Points, in no order, along strands that fork and pass close to each other.
Points whose rows are less than 181 apart are linked; no others are. Some points are linked to none.
J298: 6,23,51,77,-8,-5,27,13,42,-62,-7,18,10,-63,-20,-15,-19,-44,12,29,-27,-32,-47,75,38,-7,-25,-14,-22,49,-7,37,-37,-38,2,0,48,-12,32,26,24
J828: -8,-67,3,-14,-33,-44,46,-14,2,-14,5,11,20,56,-13,87,-10,3,-92,-25,-12,16,56,0,-34,-28,33,-5,9,-13,48,-17,5,28,15,-13,-28,1,13,9,11
J651: -2,-50,-35,10,-56,0,14,-4,-40,31,-51,-1,22,5,13,3,24,-63,-44,-31,-26,40,-19,23,24,-37,-21,83,16,6,8,33,-27,-12,35,-38,-50,-17,14,6,26
J56: -24,11,-71,-24,43,-17,-20,-54,24,78,7,-6,46,76,62,50,13,62,-40,26,32,22,57,-71,25,-62,33,14,103,-19,6,-45,-19,66,6,-22,-3,44,16,37,-47
J813: -13,40,32,23,-31,-103,7,-50,19,-68,47,14,40,-33,-6,21,-8,26,-10,14,-1,-69,15,30,-46,9,32,-17,-10,56,-25,34,-52,9,-98,24,66,-32,6,60,20
J182: -41,1,-11,21,4,-33,45,-50,-3,3,-29,-30,-25,51,10,63,35,25,-69,-13,73,-46,31,36,-39,-17,35,-39,25,-36,18,6,-36,87,-17,-1,8,27,3,22,8
J803: 17,-44,-21,17,45,68,-11,54,-21,26,-31,46,-44,-43,5,-33,-4,-32,7,16,-22,10,-35,2,58,7,-56,55,-4,-14,-7,43,22,-74,16,-45,-47,-11,-1,-64,44
J904: 26,-13,31,-4,-32,24,4,0,-9,1,-7,17,15,-7,-2,-45,-20,-15,41,32,-6,-6,1,13,-15,-29,11,-43,-29,-2,-36,-41,7,86,-6,80,-4,41,-56,6,-27
J694: -6,43,49,60,32,0,23,56,37,-39,72,23,6,-33,-27,-49,-43,-43,33,11,-63,-88,23,18,-38,81,-26,-27,-5,1,14,-54,19,-33,-52,32,70,-47,-1,1,32
J525: 4,53,54,81,9,-26,-10,8,45,-66,42,24,14,-55,-14,-43,-18,-5,36,56,-34,-57,-20,51,12,1,-29,-28,-9,42,-3,19,-49,-46,-41,38,71,-31,14,50,35
J901: -22,-1,20,54,8,13,44,-17,-17,9,-60,-41,-41,23,-6,25,18,-1,-30,4,66,-52,25,72,-21,-4,2,-38,10,-47,27,28,-47,52,-21,22,17,21,-6,29,27
J265: -8,43,22,75,17,6,-28,-2,41,-21,62,33,-10,-60,11,-77,-15,13,50,18,-26,-64,-23,32,8,17,-45,-10,-11,56,-56,-19,-28,-64,-47,31,49,-59,14,15,38
J122: 3,-47,12,9,-30,39,27,63,-29,-7,-72,11,-19,-37,-22,-30,-8,-101,18,-8,-21,17,-40,44,33,24,-9,28,-48,-18,-5,27,45,-20,26,-4,-5,39,-18,-28,20
J598: -44,-3,-57,-47,-23,-43,-22,-44,15,77,43,-37,31,91,48,36,34,63,-67,7,18,11,66,-99,-15,-30,-10,35,93,-36,5,-38,-23,44,21,-65,-19,6,14,35,-44
J375: 5,-48,-37,-37,43,27,-40,6,-58,43,-34,26,39,47,34,46,-1,18,-19,16,1,80,19,-70,49,-76,18,-16,66,-39,56,-33,21,25,42,-17,-40,70,27,6,-30
J881: -53,66,22,-30,-9,-16,-28,-15,-2,14,48,6,14,63,51,12,40,81,-20,29,81,-14,29,-56,-37,-31,-2,-24,14,-67,3,-10,-37,52,21,-36,-11,1,1,16,-67
J629: -10,2,-32,-20,29,39,-47,17,43,14,5,13,-62,-16,-10,-59,-11,3,58,-8,5,-3,-68,-7,24,33,-20,-1,-9,49,-29,-62,40,1,11,21,-2,18,-9,-72,-8
J701: 48,15,38,70,-31,33,-1,38,8,-43,-53,-33,-29,5,7,1,3,-12,-30,7,25,11,6,56,34,2,-35,-21,-29,-70,14,52,-14,-44,52,-34,12,-1,25,0,40
J379: 11,5,27,22,42,5,-4,48,-37,-12,-33,37,19,-16,28,63,20,12,-17,13,26,60,-26,-13,36,-45,13,-5,20,-31,45,52,2,-46,81,-72,-26,17,45,-18,-10
J256: -15,-8,-3,-22,-7,31,3,43,3,-26,-45,-12,-45,15,-38,-10,9,-49,18,-7,11,28,-52,36,13,13,-4,-7,-10,-10,31,-6,27,17,51,2,-5,47,10,-38,-4
J74: 7,17,17,3,40,-4,-18,24,4,-6,92,81,10,-53,-29,-31,-32,-36,30,-23,-85,-24,-10,-38,-26,47,-19,12,-7,63,-23,-44,25,-59,-30,0,24,-52,-6,-37,-13
J270: -7,30,73,25,48,-22,34,19,1,-59,7,7,20,-7,-34,64,-6,24,-23,35,28,-38,39,17,-23,1,36,-62,-23,-39,63,61,-2,-23,-22,13,31,7,3,45,5
J986: 6,37,-8,5,60,23,-17,13,9,17,18,16,-61,-2,3,18,-11,58,17,-40,30,-51,38,-23,-10,73,17,9,-1,-16,-13,-37,25,-35,-21,-11,-11,-8,-23,-55,4
J76: 5,21,11,-7,72,20,-30,33,-4,5,57,47,-25,10,-3,26,-5,66,1,-1,10,-12,39,-67,-6,19,-23,3,16,-38,21,1,13,-63,5,-40,-38,-39,11,-16,-18
J453: -19,-39,-29,-73,30,41,22,-4,-80,54,-17,2,-1,-1,-21,-9,12,-19,19,-52,-13,42,-8,-25,-28,41,44,41,-23,-11,9,-25,39,19,-31,17,-38,13,-49,-25,-25
J646: 9,-34,-54,-11,-17,20,-33,11,51,22,-17,36,-26,-20,44,-50,3,-24,17,20,-12,36,-60,-22,81,-50,-65,36,28,48,-53,-27,16,-16,75,-28,-25,26,33,-61,-6
J613: -13,59,3,-17,-35,-69,-4,-38,17,-10,62,18,45,1,25,26,-3,43,-31,-74,-17,-3,22,-32,-54,48,57,-2,-14,46,-34,-23,3,-11,-26,-30,24,-50,-7,0,-32
J420: -34,-3,18,-49,-42,-42,-3,5,53,-87,61,-4,15,28,-55,2,-4,-1,-18,38,-34,2,-13,7,-41,-9,6,-20,-7,28,36,-2,-14,42,-17,25,9,-14,16,20,6
J62: -61,-27,35,-13,24,-20,50,-33,-69,37,48,29,69,29,5,31,1,16,-36,13,-17,23,49,-22,-59,-52,59,-22,4,-14,43,-19,-20,57,-31,18,-24,-5,-14,48,-52
J384: -28,-39,-31,-67,9,-1,34,-23,-38,49,25,-5,15,18,-11,31,1,-6,-23,-69,-32,25,23,-50,-47,28,53,35,-4,-6,26,-49,36,10,-19,-9,-36,-9,-28,-32,-31
J101: 27,-36,31,55,-53,34,38,21,-21,-16,-95,-62,-24,-47,-37,-24,-16,-71,-5,4,19,7,-14,111,46,3,-51,-18,-17,-22,-1,70,-38,-17,-20,23,34,25,4,39,53
J491: 32,4,-2,-52,-43,-32,-37,2,29,-49,-1,-20,2,48,14,44,16,52,-47,11,20,58,24,-46,14,-40,-15,-29,1,-48,13,15,16,-14,54,-29,-18,18,29,2,-7
J970: 29,-31,-51,-22,69,12,-44,-14,-40,49,-71,25,0,-5,31,57,-8,27,0,22,28,63,-23,-39,82,-51,30,-3,45,14,26,18,23,14,15,-1,-30,64,26,-17,-6
J356: 12,-11,-28,-40,-4,-3,-17,17,-2,32,81,43,6,-2,30,-30,6,-16,-6,-11,-60,13,-1,-104,8,-33,-84,45,40,26,-41,-15,-2,-48,67,-74,-47,-59,23,-48,-43
J510: 11,-36,-9,-23,61,19,17,18,-7,7,-38,19,-19,-61,-40,12,-33,-31,33,-10,-22,-3,-41,8,7,65,45,19,-36,52,-3,11,66,-22,-44,25,-1,19,-25,-39,16
J696: 20,-3,-31,-10,10,15,8,-35,1,-6,-69,-71,-75,18,-25,12,15,24,-14,-40,52,-23,0,44,-6,55,14,16,-18,-27,-7,5,18,-27,-22,9,6,13,-19,-23,51
J421: 20,-19,-3,7,-44,-5,16,0,-38,15,-1,6,47,5,28,-1,28,-17,-21,-35,-20,54,-8,-17,4,-24,1,63,-21,-7,-17,42,-9,-50,31,-63,-41,-52,4,13,-14
J650: 1,43,-9,-22,40,-34,-5,-3,27,-31,8,16,-14,-39,-39,14,-24,-1,32,-47,-20,-19,-34,-1,-6,87,44,-6,-18,83,-10,-15,59,-33,-22,16,37,-15,-4,-40,11
J674: -27,3,55,-23,-12,-26,20,12,4,-46,85,37,39,1,-52,-2,-14,-23,7,26,-63,-18,19,-13,-73,2,22,-29,-8,17,24,-17,-1,40,-28,52,5,-15,-27,19,-30
J659: -21,-33,-67,-54,0,5,1,-18,5,54,11,-5,-41,35,-4,21,9,6,-23,-49,-13,2,6,-40,-17,43,8,66,35,9,9,-62,11,-6,29,-41,-49,10,-8,-67,-9
J898: -52,19,-54,-18,30,-22,8,-62,-2,35,-32,-38,-28,43,13,50,44,43,-41,-21,77,-2,6,3,-10,-15,46,4,57,-2,12,-5,-21,70,-2,-21,-11,29,17,13,-9
J284: -35,-7,14,28,33,31,23,5,-90,41,-26,-6,21,-7,-1,-16,27,-19,21,-3,22,-6,25,25,-27,-3,19,16,-11,-48,35,44,-29,10,-18,15,-30,-22,-33,37,-6
J94: 11,33,-7,-41,-34,-17,-31,-13,6,27,96,19,27,34,40,-9,12,38,-14,-27,-26,3,30,-107,-25,-20,-37,8,13,-20,-35,-32,2,-29,44,-75,-31,-53,-5,-15,-82
J839: -6,-10,47,53,-32,-16,110,40,-15,0,-44,-48,35,-35,-9,16,-21,-97,2,-23,-21,-43,9,51,-56,46,45,-1,-22,-16,18,29,11,15,8,14,27,7,-28,30,6
J245: 28,12,-13,-15,76,-14,-13,-34,-33,34,-44,32,22,-32,22,65,-14,46,17,23,31,41,-27,-42,55,-39,66,-11,6,47,13,36,12,0,1,-3,-9,29,15,2,-34
J799: 23,36,55,19,22,-24,-31,19,50,-68,56,14,-12,8,-24,-26,-32,46,13,55,-1,-75,48,-4,-33,19,-3,-80,-9,-18,-8,-20,18,18,-73,55,54,4,-27,9,38
J840: 1,59,19,27,-30,-58,29,-37,29,-26,9,3,22,13,17,55,11,32,-25,-49,29,-22,3,5,-43,13,63,-21,-28,25,-29,9,-10,13,-1,-38,13,-15,6,12,-22
J501: -26,28,-1,-40,5,3,-27,-52,4,7,37,-10,-16,60,32,-7,32,78,-11,42,62,-28,54,-30,-29,-20,-2,-41,-1,-67,-17,-31,-29,91,-31,20,-1,16,-31,22,-21
J392: 23,-19,19,9,12,19,29,38,-54,33,-42,29,15,23,23,29,-20,-6,17,-17,12,30,7,-19,4,-10,35,-19,-25,-48,17,-33,45,35,57,-11,-44,59,-29,-46,-46
J299: 9,42,32,27,2,-16,56,8,-11,-10,-17,-35,28,-4,0,50,24,22,-5,-58,17,-18,15,15,-46,68,71,-3,-53,-32,1,35,41,-37,0,-52,16,-18,-22,10,-22
J760: 16,17,-56,-33,-49,-53,-42,-66,51,-7,15,-36,7,-15,22,-4,8,33,-7,-10,13,15,-12,-9,29,-7,3,32,13,67,-54,18,-22,-9,-27,0,13,-28,16,20,24
J150: -19,11,-10,-34,3,-25,45,-58,-49,22,-16,-10,51,-20,-7,23,12,7,12,-32,11,27,-13,5,-37,4,93,-15,-30,44,-9,0,8,57,-50,32,-2,10,-32,29,-56
J213: 18,14,-11,-54,-47,-35,-34,-10,14,-3,46,-10,7,58,29,32,17,68,-36,-33,10,31,25,-74,-23,-7,-5,-1,-7,-43,-18,-23,21,-26,53,-53,-22,-21,4,-15,-33
J455: 12,3,11,6,44,41,-43,21,9,-6,-7,22,-34,-28,-11,-16,-1,18,20,70,27,12,-22,15,47,-49,-52,-22,7,1,26,34,-28,-23,14,24,-5,5,31,14,26
J73: 8,17,51,28,-2,-36,-17,-17,33,-42,26,40,26,15,6,17,-14,24,-32,78,7,-15,11,-3,12,-96,1,-42,18,18,15,19,-63,36,2,14,1,15,14,35,3
J138: 5,17,59,30,57,-3,13,41,-34,-26,-11,26,22,-2,-2,71,3,39,-12,14,33,22,13,-1,-8,-24,22,-50,-14,-56,58,39,7,-41,28,-27,-16,9,37,6,-13
J764: -3,-67,-29,-29,7,29,-32,17,-79,50,-16,39,14,39,26,12,10,-18,-20,-5,-14,64,13,-45,31,-54,-23,19,37,-46,48,-3,6,-6,58,-41,-56,16,15,-10,-7
J654: -35,17,-7,19,-3,-39,32,-61,28,-3,27,-11,-16,-35,3,17,-7,-10,-6,-13,12,-72,-2,48,-38,24,27,4,3,64,-20,13,-52,39,-91,52,49,-30,26,24,40
J880: -53,6,54,14,-14,-35,22,-20,-47,2,53,22,64,14,11,23,26,14,-38,20,4,5,34,-6,-57,-54,28,-7,-2,-32,47,37,-61,19,1,-13,-19,-24,-8,72,-33
J2: 30,46,-54,-26,18,-1,-53,-39,14,50,-5,3,-3,8,73,3,5,56,11,5,36,35,-4,-63,50,-22,6,26,28,16,-45,-9,0,-14,35,-29,-28,3,15,-17,-39
J288: -31,-1,-27,5,11,31,-11,-46,-50,83,2,7,-11,16,30,-24,21,6,-5,-2,45,-12,26,-3,-8,-31,-14,48,16,-25,4,16,-71,28,-25,13,-27,-32,-18,27,6
J84: -6,17,-9,-23,8,47,-31,25,1,32,49,19,-36,13,0,-59,4,-4,49,-4,-31,-5,-31,-47,-21,17,-42,17,-9,8,-21,-56,11,3,26,-8,-22,-13,-19,-44,-33
J65: -9,13,23,22,35,63,-29,31,-15,4,29,13,-13,-26,-23,-75,11,-9,56,50,9,-9,-22,29,6,7,-53,9,-25,-13,2,27,-41,-19,-17,38,1,-29,-8,29,0
J979: -4,18,14,27,-11,1,43,11,-43,36,27,19,37,-18,13,-2,20,-38,-9,-59,-41,3,0,-7,-37,28,8,57,-23,2,-4,19,-19,-38,-8,-62,-24,-69,-14,-9,-25
J538: 60,-23,32,69,-22,44,50,37,-4,13,-78,-12,6,-63,12,-29,-37,-78,34,3,-21,-35,-19,43,33,33,-5,4,-52,-11,-42,33,44,-32,5,4,19,24,-32,-17,21
J171: -15,13,4,-42,-34,-36,-36,-8,74,-88,15,-28,-22,-9,-53,-25,-7,12,2,28,3,-9,-34,52,7,5,-19,-40,8,47,5,9,-17,9,-42,52,39,-2,24,10,44
J71: 19,-26,-2,23,43,35,-6,47,-43,0,-58,43,-17,-29,7,22,8,-29,-7,7,4,42,-25,7,65,-16,-15,28,9,-7,24,56,16,-61,50,-56,-36,9,29,-38,28
J361: -3,49,49,91,-13,-41,44,31,50,-66,35,-38,18,-16,-21,-2,-12,-46,3,-11,-47,-80,20,40,-32,88,8,-19,-19,-6,7,-15,21,-40,-40,-7,83,-44,13,25,42
J481: 13,-10,-30,0,51,31,11,17,-10,31,-17,23,-49,2,9,28,-15,17,5,-48,9,-17,2,-21,7,54,13,48,12,7,-4,-36,31,-25,19,-55,-52,7,-16,-81,1
J316: 0,-41,18,14,-3,24,15,27,31,-36,38,9,-30,0,-35,-11,-19,-40,-38,5,-45,-23,25,15,3,8,-64,22,-3,-22,28,10,-12,-55,-4,-2,-1,-47,34,6,47
J671: 16,-3,-74,-47,-8,1,-57,-19,37,59,15,-20,4,41,59,-28,4,17,22,18,-30,47,1,-104,53,-35,-38,38,66,19,-35,-70,20,15,56,-21,-22,33,16,-32,-62
J377: 32,-39,22,32,32,38,8,54,26,-19,26,24,-24,-31,-25,-25,-44,-55,3,9,-58,-37,24,9,37,37,-56,16,-27,-15,-1,-2,39,-75,-17,11,18,-34,10,-17,54
J520: 60,34,39,61,10,13,-5,48,32,-41,-24,12,-25,-11,22,16,-15,6,8,-4,4,-19,-7,15,39,16,-25,-17,-38,-44,-20,6,32,-59,70,-27,9,4,21,-43,9
J871: 52,56,40,71,-3,-21,39,28,23,-57,-23,-57,15,-19,-9,20,-5,-15,2,-39,-19,-47,13,33,-1,86,43,-12,-56,-25,-4,31,54,-74,-2,-46,62,-26,0,22,16
J266: -23,26,36,13,1,-73,11,-62,27,-47,30,19,28,-7,3,36,6,46,-35,61,27,-41,11,9,-21,-66,31,-37,24,50,1,43,-69,45,-60,23,31,16,11,65,4
J774: 0,-32,-82,-91,-36,12,-54,-12,1,49,-18,-52,19,65,31,-31,24,4,14,29,-21,79,-4,-73,41,-53,-29,27,61,-19,-6,-53,11,49,57,-4,-27,60,15,3,-51
J956: 7,-19,-69,1,-62,-30,-10,-40,64,13,-15,-37,-6,-44,21,-25,11,-16,4,-24,-9,10,-49,37,35,9,-30,72,14,79,-58,29,-23,-43,-11,-21,6,-41,33,-10,53
J328: 6,42,30,34,-6,12,21,-3,11,1,-17,-13,-20,-8,6,-47,-7,-1,61,14,16,-44,-6,44,-30,24,22,-57,-25,7,-37,-34,6,76,-17,70,27,37,-36,-12,-25
J314: 16,23,-10,32,29,-1,-38,-4,19,10,53,75,1,-77,7,-41,-34,-18,39,0,-42,-15,-27,-7,23,17,-20,13,-3,92,-53,-13,-8,-58,-25,24,21,-49,-3,-22,23
J342: -33,-1,-60,-38,76,-6,6,-31,-18,56,-15,-4,-14,53,17,78,14,58,-31,-16,59,10,39,-43,-1,-7,47,12,85,-17,30,-38,-2,38,16,-40,-38,45,8,-13,-21
J818: -13,17,17,11,18,31,-2,40,37,-23,-17,-10,-44,-22,-27,-43,-7,-20,48,14,19,-20,-62,50,2,30,-8,-28,-28,22,2,-33,24,24,18,42,24,41,11,-42,0
J854: -18,-25,33,23,-71,11,62,36,-9,-14,-9,-28,28,-14,-23,-46,-19,-94,34,-10,-42,-30,-12,56,-35,31,-14,23,-43,-23,-6,-19,-11,38,-5,34,5,-17,-32,27,0
J992: -7,-13,11,30,-26,6,41,-14,-3,-20,-70,-54,-37,-12,-41,9,10,-30,-21,0,30,-10,-3,95,1,-7,-13,-22,2,-8,28,66,-41,15,-29,25,34,17,2,38,45
J123: -15,5,28,18,13,11,25,26,-5,1,79,35,17,0,-8,-5,7,-31,-23,-7,-55,-37,14,-16,-39,3,-54,48,5,-13,21,8,-31,-56,17,-48,-18,-83,21,7,1
J663: 1,21,-52,0,8,14,-35,-48,-27,83,6,6,7,26,60,-10,17,44,-10,-9,39,23,33,-53,15,-36,-16,55,40,-14,-20,-7,-35,-2,11,-38,-50,-31,-3,1,-28
J714: 26,-42,-49,-42,-2,14,-29,40,16,17,7,38,-17,-11,36,-23,12,-28,2,13,-50,48,-41,-62,65,-47,-68,57,37,21,-35,-15,38,-55,101,-66,-43,-1,28,-74,-9
J853: 76,8,45,75,15,23,22,33,14,4,-70,11,-14,-40,21,25,-54,-18,30,-1,14,-35,1,23,39,18,10,-44,-39,-4,-28,15,42,-29,33,2,26,33,-10,-33,21
J655: -26,6,-39,0,-42,-28,-32,-23,46,29,-7,-38,-16,48,39,-6,32,19,-42,45,41,35,12,-9,47,-73,-49,13,78,10,3,10,-58,23,52,-17,-12,15,53,21,6
J540: 23,27,31,-20,18,7,-40,-24,31,-25,42,13,-14,40,7,-17,1,83,17,50,35,-35,48,-33,-35,-13,2,-78,-18,-38,-35,-43,5,69,-48,60,6,31,-48,-8,-3
J873: 3,-27,-2,18,-44,-1,19,-3,39,-23,-29,8,-7,-57,-14,-24,-8,-51,5,2,-25,10,-57,61,45,-14,-42,19,-11,68,-23,27,-27,-17,4,2,13,-8,31,11,30
J24: -20,-7,-68,-10,-9,-7,3,-49,55,8,-27,-74,-71,10,-11,-5,15,17,-18,-44,53,-28,-27,57,1,35,-1,12,15,39,-24,-11,-15,12,-21,17,15,11,12,-34,49
J916: -60,2,-59,-14,6,-14,21,-43,42,18,30,-40,-45,-3,-12,-4,21,-2,-20,-26,24,-48,-3,36,-33,30,-1,41,35,33,3,-13,-49,27,-51,20,4,-28,23,0,39
J422: -60,-49,1,-8,12,14,9,24,-106,21,-33,12,57,50,11,39,38,-8,-32,-50,8,84,4,-10,-22,-40,40,-6,26,-38,73,8,15,-7,61,-53,-45,21,11,-4,-19
J264: -31,56,58,-2,-15,-6,12,11,-27,-6,55,4,37,42,23,4,31,46,-9,8,26,4,15,-26,-55,-21,11,-30,-32,-64,23,6,-21,16,37,-33,-14,-14,-10,32,-55
J441: 37,21,-11,-10,-23,4,-18,-31,11,-32,-14,-70,-29,5,-13,-25,9,38,18,-27,26,-27,27,28,-10,67,2,8,-55,-27,-37,13,14,-32,-50,24,29,-23,-34,17,38
J929: 42,-12,65,50,-35,33,25,58,-6,-42,-45,-44,1,-21,-21,-36,-26,-55,-9,36,-15,1,40,63,26,4,-59,-24,-27,-79,20,57,-2,-44,12,20,37,-3,-3,40,41
J110: 13,-25,2,11,-76,0,-14,20,54,-42,26,3,-12,-10,-17,-87,-49,-31,39,-22,-61,-36,-17,40,-3,50,-41,-31,-37,27,-63,-74,38,-15,-25,65,55,-8,-22,-32,35
J20: 37,14,13,9,-38,-8,25,-6,1,-44,-49,-76,2,-42,-33,-26,-17,-9,42,-11,-11,-40,2,69,-11,67,24,-38,-50,4,-37,30,19,-5,-65,61,62,-6,-38,31,26
J261: -24,-52,9,-24,-49,43,13,54,-30,-17,-21,-9,-10,-30,-51,-60,-4,-98,29,8,-35,12,-29,55,4,35,-42,33,-34,-22,12,29,6,-14,-23,25,-1,-6,-12,25,21
J238: -41,-10,-23,-57,16,-17,30,-70,-58,53,14,-3,68,17,8,25,22,32,-20,-16,2,45,22,-16,-27,-49,85,-1,18,13,23,-13,-6,67,-51,22,-11,14,-16,48,-53
J749: 20,-1,12,26,-20,-16,-1,8,45,-50,6,-22,2,-54,-44,-51,-44,-32,57,5,-44,-48,-27,65,11,62,-13,-49,-27,50,-39,-17,35,-9,-84,90,85,-9,-14,7,61
J914: -53,-37,19,29,11,25,18,38,-85,20,-34,4,19,45,-16,10,40,-32,-24,-28,18,24,9,32,-34,-3,11,4,28,-54,81,25,-15,17,29,-29,-32,6,-2,17,15
J162: 15,-33,-33,-11,-69,26,-11,-24,38,-3,23,-7,-39,-3,-2,-70,-35,-5,25,-21,-16,-18,-2,27,7,14,-39,4,-18,28,-56,-53,3,15,-39,70,15,-9,-17,-16,36
J168: 46,53,3,-9,31,-34,-36,-1,31,-55,-14,-4,-23,-28,-26,27,-27,42,39,-12,2,-24,-24,0,10,61,50,-53,-34,34,-21,-2,67,-25,-18,35,62,16,-9,-26,15
J535: 42,-15,4,-31,7,50,-72,42,-2,11,-13,52,-9,-5,12,-30,-1,2,44,67,-5,65,-61,-53,42,-71,-52,-17,-13,-16,-15,-40,16,22,63,26,-26,43,15,-24,-32
J55: -28,1,-72,-81,1,3,-48,-19,-16,30,-46,-58,23,40,16,-14,41,15,24,29,30,95,-37,-24,40,-48,18,16,60,6,16,-13,-4,70,27,4,-7,59,21,21,-46
J210: 45,13,-20,-32,-65,-43,-61,-29,52,-21,23,-5,29,0,21,-27,-3,36,20,26,-18,35,-16,-29,36,-50,-16,-9,3,64,-52,-6,-10,21,7,33,7,3,8,11,-2
J17: 3,24,85,14,19,-48,-8,12,42,-96,34,13,9,20,-31,33,-29,48,-39,61,14,-51,45,-5,-41,-6,15,-83,-16,-39,31,30,6,18,-54,27,38,17,-7,21,24
J512: 35,-23,-8,-23,-25,23,-59,-8,22,3,21,26,1,5,2,-31,-17,16,37,54,-16,31,-12,-44,28,-61,-38,-24,-13,22,-33,-36,-11,54,-6,50,-9,16,-19,5,-21
J810: -6,30,-1,-1,58,-5,8,-38,-41,37,-26,31,30,-44,14,10,2,14,40,-6,18,19,-38,-13,-1,-14,64,13,-12,57,-8,29,-14,19,-19,-4,-16,2,-16,4,-57
J514: -24,-47,-57,2,-52,15,-20,3,15,21,-33,-26,-26,19,18,-30,27,-42,-39,8,14,40,-13,25,48,-57,-73,46,69,5,18,8,-49,0,57,-17,-29,11,42,-9,36
J716: -15,25,35,-1,38,16,-2,27,-10,-5,103,26,-5,31,-21,12,-11,29,-8,-14,-29,-50,55,-53,-47,49,-36,3,-1,-51,23,-25,1,-48,-4,-47,-12,-60,-4,7,-20
J440: -15,-57,-68,-42,-50,6,1,-12,-28,31,-70,-31,9,-10,-9,-14,36,-56,-1,-24,-12,64,-54,18,31,-2,11,68,-3,35,-1,20,5,23,1,-11,-26,17,3,-7,10
J6: 24,-23,16,-2,11,-17,71,4,-38,1,-55,-28,26,-12,-17,70,-21,-5,-18,-64,-3,0,24,9,-31,44,76,-5,-37,-15,15,28,73,-35,-7,-15,-6,19,-27,-15,8
J559: -18,-30,-75,-77,6,0,-26,-23,-15,28,-40,-41,-3,10,-21,-6,25,-4,8,1,8,68,-35,-8,30,-13,34,43,27,44,10,4,-4,29,-6,18,-19,26,2,8,-12
J279: 4,-12,-10,4,-47,-34,-15,-51,44,-9,-21,-22,4,20,1,12,4,19,-49,58,29,29,-2,31,38,-91,-25,-20,50,23,2,24,-66,45,4,9,-3,24,36,45,17
J868: -2,-48,18,-2,22,-21,60,-6,-26,-16,-59,-17,-3,17,-37,93,-20,-5,-57,-37,5,1,30,13,-16,8,62,-33,-8,-9,62,11,50,3,4,-3,-5,38,-1,1,7
J67: -2,19,49,29,4,-5,3,35,9,-22,86,43,9,-10,-34,-35,-37,-44,29,-10,-72,-47,20,-18,-54,51,-8,-17,-10,13,-7,-56,19,-7,-24,33,32,-38,-27,-9,-6
J554: 5,-55,-22,-16,46,48,27,3,-65,49,-52,2,-20,-48,-24,-12,-19,-51,32,-17,0,-5,-8,7,-6,45,30,37,-34,4,-4,6,51,16,-57,44,-11,17,-59,-21,8
J829: 35,-10,15,8,-61,7,-21,13,-17,-36,-57,-41,-6,33,6,22,28,14,-36,-7,36,64,-2,29,23,-42,-29,-20,-16,-63,24,39,-5,-9,62,-25,-8,21,10,7,18
J934: -7,14,28,4,37,69,-22,43,-31,25,47,39,-28,3,-21,-67,5,-6,63,37,-13,-4,-15,-29,-39,4,-50,-7,-14,-26,9,-34,-13,11,10,20,-18,-13,-29,2,-40

A fork is a point with three links. Follow the links from the first point to the second and name the forks in between, in order.
J84; J760 | J818 J512
J871; J455 | J67 J512 J818
J314; J929 | J512 J818 J122 J701
J514; J880 | J651
J279; J481 | J651 J123

Follow the links from the first point to the second, and from the first to the third. Name the last point that the two ways share.
J554; J651; J377 | J123
J213; J934; J901 | J701
J481; J288; J749 | J651
J328; J171; J299 | J67
J914; J554; J916 | J651
